Points on a hilly landscape, in no order, each with its height.
From any point a climber takes the steepest step (rise divided by distance) to one of its 2 nearest points. It stops when none of these is higher. Distance is the straight distance between rows; heights are no part of it.
mam (h 61.6): [126 142 145  94  81 116 138 136  99 139 183 112 135 152 137  70 127  96
 103 165 130 127 160]
gaka (h 29.5): [135 165 126 199 130 163 141 127 129 171 139 136 153 123 185  62 165 131
 126 166 119 100  86]
sote (h 63.5): [ 75 153 152 144 149 108  90 201 135 132 122 122 133 124  98 151 177 154
  65 140 118 103 148]
luzab (h 17.5): [140 156 147 179 144 190 107  92 159 134 146 172 158  92 114 130 145  99
 117 159 128 120 135]
nit (h 38.5): [185 105 131  92 112 110 140 167 133 183 148 102 173 139 155 112  81 155
 115  92 122 119 127]
gibu (h 55.7): [112 118 103 122 153 149 129 148 110 143 155  93 115 180 180 105 120 121
 119 128 127 126 139]
Som (h 14.7): [124 109  88 125 176 138 142  91  90  73  87  99  80 148 142 129 115 135
 167 145 131 161  78]
Tad (h 53.4): [106 149 116 117 134 120 116 171 163 157 167 124 157 183 173 131 132 110
 174 109 116  62 164]
niv (h 43.7): [102 178 115 132 151 133 106 154 150 141 164 133 184 165 180 110 168  78
 174 149 127  75 135]
tefi (h 42.5): [101 136 144 128  99  55 119 171 140 146  88 130 112  95 131 127 160 172
 153  82  92  95 106]
zefo (h 11.5): [127 163 132 133 176  95  77 140 184  91 111 116 170 127 127 170 112 143
 186 132  95 104 120]
Nemog (h 45.8): [106 121 107 100 191 133 172 165  87 129 192 178 129 196 126 115 132 144
 116 123 184 113 139]
dun (h 45.7): [168 107 128 158 110 147 169 114  96 159 107 132 116 106 144  93 117 165
  93 126 134 160  82]
feguk (h 8.8): [168 122 125 103 136 166 124 109 100 127 129 114 163  79  88 145 133 107
  68 178 154 166  73]
Tiso (h 50.6): [133 131 141  81 125  76 129 182  92 127 139 136 140  95  65 147 176 157
  77 150 151 119  84]
Bola (h 43.8): [ 76 110 144 129 151 142 105 148 119 102 129  96  80 178  94 156  93 158
  68 101 129 155 207]
zoko (h 11.3): [115 158 142 146 148 146 123 144 114 136 160 166 151 109 115 125 172 118
  98 172 145 116 121]
mota (h 38.9): [101 136 157 143 164 108 124 141 123  77 122 106 102 169  92 135  72 204
 111 113 103 157 192]
podor (h 49.0): [ 72 150 143 178 106  93 106 173 155 142  69 139 115  99 134 139 203 158
 140 103  93  73 126]
zus (h 40.9): [122 108 120 112 120 104 129  80 130 154 155 142  90  57 135 109 117 107
 131  96 131 162 120]
Rozal (h 7.8): [ 87 165 151 147 134 125 125 137 134 118 186 208 126 123  92 127 174 112
 134 159 149  95 170]
ninos (h 17.6): [198 118 124 128 158 124 127 111 133 118 107 103 168 119 143 132  79 166
 140 127 118 166  78]
dupor (h 45.6): [113 131 144 111 125 120 125  92 116 183 203 148 112  50 123  79 133  93
  99 123 122 158 141]
Gude (h 49.4): [159 126 154 112  79 108 124 111 168 148 128 109 152 128 146 116  71 127
 129 106 111 144 181]
soret (h 24.2): [ 74 166 145 107 120  39  68 178 145  84 101  94 119 109  81 153 137 149
 153 100  86 120 163]
dak (h 33.1): [147 166 166 150  58  88 136 121 124 135 131 191 133  72 122  81 144 119
 169 156 127 110 102]
zodi (h 0.3): [ 81 153 130 146 183 133 112 134 160  97 180 145 123 169 121 141 109 131
 147 133 126 108 200]
Lalof (h 43.6): [162  77 142 123 117 181 139 109 160 196 112 127 133  96 125 161  92 122
  69  81 137 142 155]
nalo (h 33.9): [ 98 174 122 141 105 164 100 115 175 146 167 165 160 110 162 116 167  58
 172 153 118  73 140]
Vit (h 27.8): [136  76 118 111  91 127 166  94  89 107  82 134  60 116  87 152 149 125
 103 124 152 161  99]
Mobe (h 42.6): [106 140 115 165 173 148 176 150 119 122 157 192 118 200 140 107 144 147
 148 135 157  97 160]
lede (h 1.2): [142 132 147 147  96 151 127  56 181 147 152 192 138  84 136 123 108  68
 189 107 152 116 157]
mifa (h 51.1): [185  80 133 152  99 178 158  90 145 164  72 128 131 110 139 135 105 130
  90 113 141 167 115]
Desap (h 23.6): [150 109  92 113 114  94 120 124 109 163  95  60 109 102 177 108 132 132
 137 106  98 144  51]
gab (h 14.3): [168 136 140 151 144 155 123 113 118 125 112 156 166  58  97 152 144 145
 104 159 137 153  60]
Rem (h 32.0): [152  80 130  65 110 134 137 165 129 183 163 106 138 161 123 142 101 126
  75  99 145 126 161]
divo (h 29.9): [ 93 133 145 131  86 132 100 131 153 110 115 129 106 119  91 165 147 110
 121 112 111 105 181]
misu (h 2.8): [ 93 179 139 155 206 126 116 138 138  89 171 130 154 174 130 121 121 161
 138 181 123 131 160]
vuf (h 24.5): [ 93 107 100 163 145 206 122 115 129 118 113 104  75 181 148 151 142  94
 103 127 138 107 164]
befi (h 37.7): [103 109 126  94 110  65 130 162  86 104  96  88  74 137  97 128 129 168
 111  92 104 143 122]
zadi (h 20.8): [128 103  96 175 174 200 146  98 141 129 112 111  91 199 179 130 101 133
 129 118 139 135 149]
nabi (h 18.1): [ 93 158 134 118 128  76  91 162 152  81  78 102 136 135 107 157 151 140
 191 134  80  94 127]
bugin (h 17.7): [116 105  91 175 207 180 143 121 124 162 134 149 101 164 166 133 129 131
 117 104 146 119 108]
luk (h 35.3): [152 127 134 121 103  87 130 179 145 166 127 133 165 108 143 131 120 162
 139  86 102  97 108]
diz (h 38.2): [180 118 124 118 101 169  92 138 154 166 123  95 182 108 130 159 126  92
 106 121 113 115 112]
Pokad (h 39.8): [116 130 136  71  98  62 101 145 137 102 167 111 137 127  98 130 120 104
 148 123 116 125 155]
zadov (h 10.7): [ 97 167 131 161 194 119  90 115 169 117 154 142 149  96 137 143 140 119
 151 143 106 115 124]
feke (h 3.3): [156 136 134 100 116 156 118 117  94  98 111  62 165 127 110 120 119 116
  79 203 130 165  91]
koz (h 59.5): [149 105 136 120  67 101 162 101 146 124  98 116 103 139 143 117  95 129
 167  98 121 144 156]
fepu (h 38.6): [177 127 147 138  56 108 144 111 120 125  98 173 132  67  94 137 145 133
 157 130 125 124  84]
kadif (h 56.3): [ 94 170 168 155 135  88  99 191 146 131  87 149 160 117 102 150 195 172
 120 156 108  87 134]
laz (h 31.1): [107 136 139  80  89  68  65 172 151 117 130  76 132 107  92 149 111 129
 118  80  95 130 167]
fon (h 38.1): [126 117 143 144 153  98 138 114 119 132 133 126  89 131 127 106  76 183
 123 102 114 161 153]
vive (h 27.3): [167 114  99 118 141 157  88 128 130 120  92  87 173 104 127 178 133  90
 120 150 119 131  67]
mazi (h 11.6): [175 101  97  99 124 163 179 103 137 139 137 163 159 188 142 133  99  70
 184  93 182 112 141]
ditir (h 9.1): [133 120 108  89 131 129  97 126  96 112 113  49 132 123 127 124 106 122
  73 141 118 170 105]
garo (h 12.0): [159 127 133 150 120 145 185  78 125  88 109 164 121 164 133 117 103 130
 197 148 155 151 151]
seka (h 43.3): [ 97 130 134 113 181 121 127 125  90  35 101 132 103 154  80 156 127 165
 129 178 138 148 120]
nuda (h 35.5): [103 143 164 121  68 106  82 105 185 143 119  68 122 107 128 116  73 114
 115  77 104 163 205]
lelu (h 36.7): [148  75 135  97 103 132 146 129 121 169 118  85 115 133 122 138  90 145
  64  88 138 167 161]
lus (h 19.9): [153 138 101 143 191 157 108 109 124  93 101 122 169  97 119 165 140 129
 139 167 127 138  53]
Fipit (h 8.4): [142 122 112 104 136 127 151  94 160 127 187 167 143 167 148 114  88  81
 197 101 152 111 170]
Feti (h 5.0): [132 130 126 124 145 143 117  54 183 116 166 154 138 121 140 142  79  75
 197 108 137 137 176]
Kubes (h 29.8): [129 110 118 151 106 205 132 136 149 145 131 138 124 182 135 151 138 104
 114 122 140  89 177]
defe (h 29.4): [101 125 102 139 123 114 108 120 120 180 137  75  95 100 202  74 145 115
 123 110  94 140  88]
Ker (h 18.0): [136 130 104 149 170 146 165  91  85  92  93 137 112 149 169  89 136 151
 153 158 151 154  54]
Bir (h 6.6): [110 167 120 150 209 140  91 111 138  97 173 115 153 117 138 119 122 121
 116 188 121 146 116]
Valim (h 32.6): [110  93 114  96  76  84 137 110  99  99  83 105  48 113 103 136 129 112
 135  96 123 163 124]
volof (h 25.6): [117 166 169 135  67  91 106  97 149 122 161 148 132  69 117  87 121  94
 151 146 107 132 157]
Mizo (h 24.3): [ 99 153 157 136  69 105  97  69 163 129 162 103 107  87 149  76 100 100
 149 108  96 157 192]
zatam (h 36.0): [119  99 121 134 131 179 123 121 139 180 156 149 121 117 137 135 131 100
  88 100 137 109 160]
Mused (h 24.7): [ 98 155 132 157 123 183  93  94 152 110 149 143 127 116 124 143 160  68
 141 167 119 109 161]
gini (h 44.2): [184 120 125 108  60 127 164  87 131 147 114 147 139  94 122 122 127  95
 152 127 152 135 101]
biv (h 66.0): [109 143 125 124  96 125 109 177 136 164 151  79 132 171 180 101 133 114
 123 116  96  94 163]
Piziz (h 52.2): [150 139 157 104 112 129 161 122  99 176 212 147 154 106 130  67 117 111
  89 147 145 136 140]
sil (h 51.7): [176  78 125 105  57 138 186  95 154 153  68 142 128 131 139 139 103 106
 163  82 156 130 133]
dodok (h 6.1): [121 161 142 154 129  90 155 111 136  89 113 209 124 113 110 120 163 142
 217 139 135 106 109]
mon (h 38.8): [107 112 141 105  79 152  97 136 140 136 126  89 105 132  91 155 127  96
  65 101 121 141 188]
sada (h 51.3): [ 99 118 104 107 181 133 106 134 102  65 106 138 110 116  75 192 157 124
 106 162 156 141  79]
disos (h 14.5): [159 101  86 130 150 154 184 104 108 125 116 156 114 175 151 120 113 129
 183 106 151 121 108]
mev (h 13.7): [172 106 129 111 144 137 102 109 137 117  90  56 148 121 118 154  71 146
  91 123 112 192 119]
lizes (h 39.4): [ 81 153 132 178 161 137 163 157 103 101 114 148  98 193 139 105 168 171
 151 165 117  96 148]
zupoz (h 55.6): [123 117 138 128 159 133 115 198 126 148 156 139 144 160 100 168 129 174
  70 118 130  96 150]
Zib (h 24.6): [122 159 109 196 184 132 144 131 112 156 110 156 135 115 194  81 177 150
 150 150 127 116  59]
nalaz (h 59.8): [106 140 130  86 158 109 132 159  96  83 122 156 150 127  75 167 182 124
 109 188 163 121  77]
bur (h 8.9): [132 158 131 131 148 119 168 108 101  54 111 172 125 158 111 113 134 141
 208 177 140 130 111]
reso (h 15.7): [130 104 100 124 194 109 112 153 126 137 116 127 124 117 146 160 122 161
 125  94 132 125  64]
zodub (h 49.8): [138 115 125 122 197 149 157 185 100 158 165 183 160 158 107 145 146 162
  73 124 172 108 109]
rusal (h 24.0): [151  62 105  97 118 138 176 134  83 145 111 144  89 141 121 142 124 142
  93 105 169 145  97]
dege (h 57.6): [178  89 127 149 122 160 157 109 148 124  86 165 137 124 107 166 106 150
 131 105 150 134 120]
Gemul (h 49.5): [ 94 101 110 109 141 156 111 139 100 141 143  64  86 183 146 127  99 117
  58 118 125 152 181]
fipin (h 35.2): [ 98 174 145 183 121 134 155 152 104 136 135 145 120 153 173  64 176 152
 126 182 112 111 131]
Sef (h 35.6): [106 133 121 138  84 100 131  94 107 146 138 117  88  88 159  75 147 102
 135 128 107 145 114]
Posad (h 52.4): [153 109 127 125  58 169 116 130 138 133  87  83 135 135 114 157 141  98
  96 134 117 122 138]
Zosaf (h 4.0): [137 134 114 137 114 120 147  81 156 100 130 196 120  98 112 143 135 100
 208 109 139 113 131]
kad (h 20.0): [115 147 158 143  55 119  95 110 180 106 103 122 125 108 127 152 122 119
 191  94  93  89 168]
tulub (h 43.5): [128 113 143  72 100  74 122 190  81 125 115  85 119 120  76 140 136 165
  72 117 131 139 109]
fosu (h 19.3): [137 116  96  91 172  96 125 139  94 146 125  81 127 101 164 120 121 148
 113 126 126 152  38]
Famuf (h 66.3): [158 102 140 145  76 152 137 135 137  94  55 121 124 141  95 176 124 140
 141 114 116 122 136]
gon (h 50.1): [ 85 162 139  87 109  85 109 149 104  90 186  95 122 152 106  87 121 107
 121 173 125 143 172]
Sen (h 21.4): [147 128  90 162 202 152 151 123  91 155 132 149 138 117 164  92 146 150
 119 142 146 140  45]
lat (h 42.0): [139 129 132 137 128 108 165 139  96 144 149 157 126 129 147  89 120 172
 123 131 132 134 118]
benak (h 20.9): [195  90 109  89 132 126 159 133  96 134 107 108 153 141 125 139 104 157
 120 125 156 140  75]

For each start below, name the point where the climber stops.
Bir | mam
zodi | mam
Zib | sote
mev | nalaz
zadi | Famuf
feguk | Famuf
fosu | mam

Call two points neighbours if one is among the 2 nearest of the other. Go from one point of each pair to the other, from neighbour to neighbour, staying as high as possible. Name the lowest point that can't be avoided.
biv, koz | kad
nit, biv | Rem
sote, nit | luk
biv, Famuf | fon

For each start below, name every point that the climber comes to, in order.
Ker | Sen Zib gaka fipin lizes Mobe Nemog zodub zupoz sote
misu | Bir zadov zefo nabi soret laz Pokad gon mam
zoko | luzab Mused nalo niv Tad biv
feke | ditir mev ninos benak rusal Vit Valim befi tulub Tiso nalaz
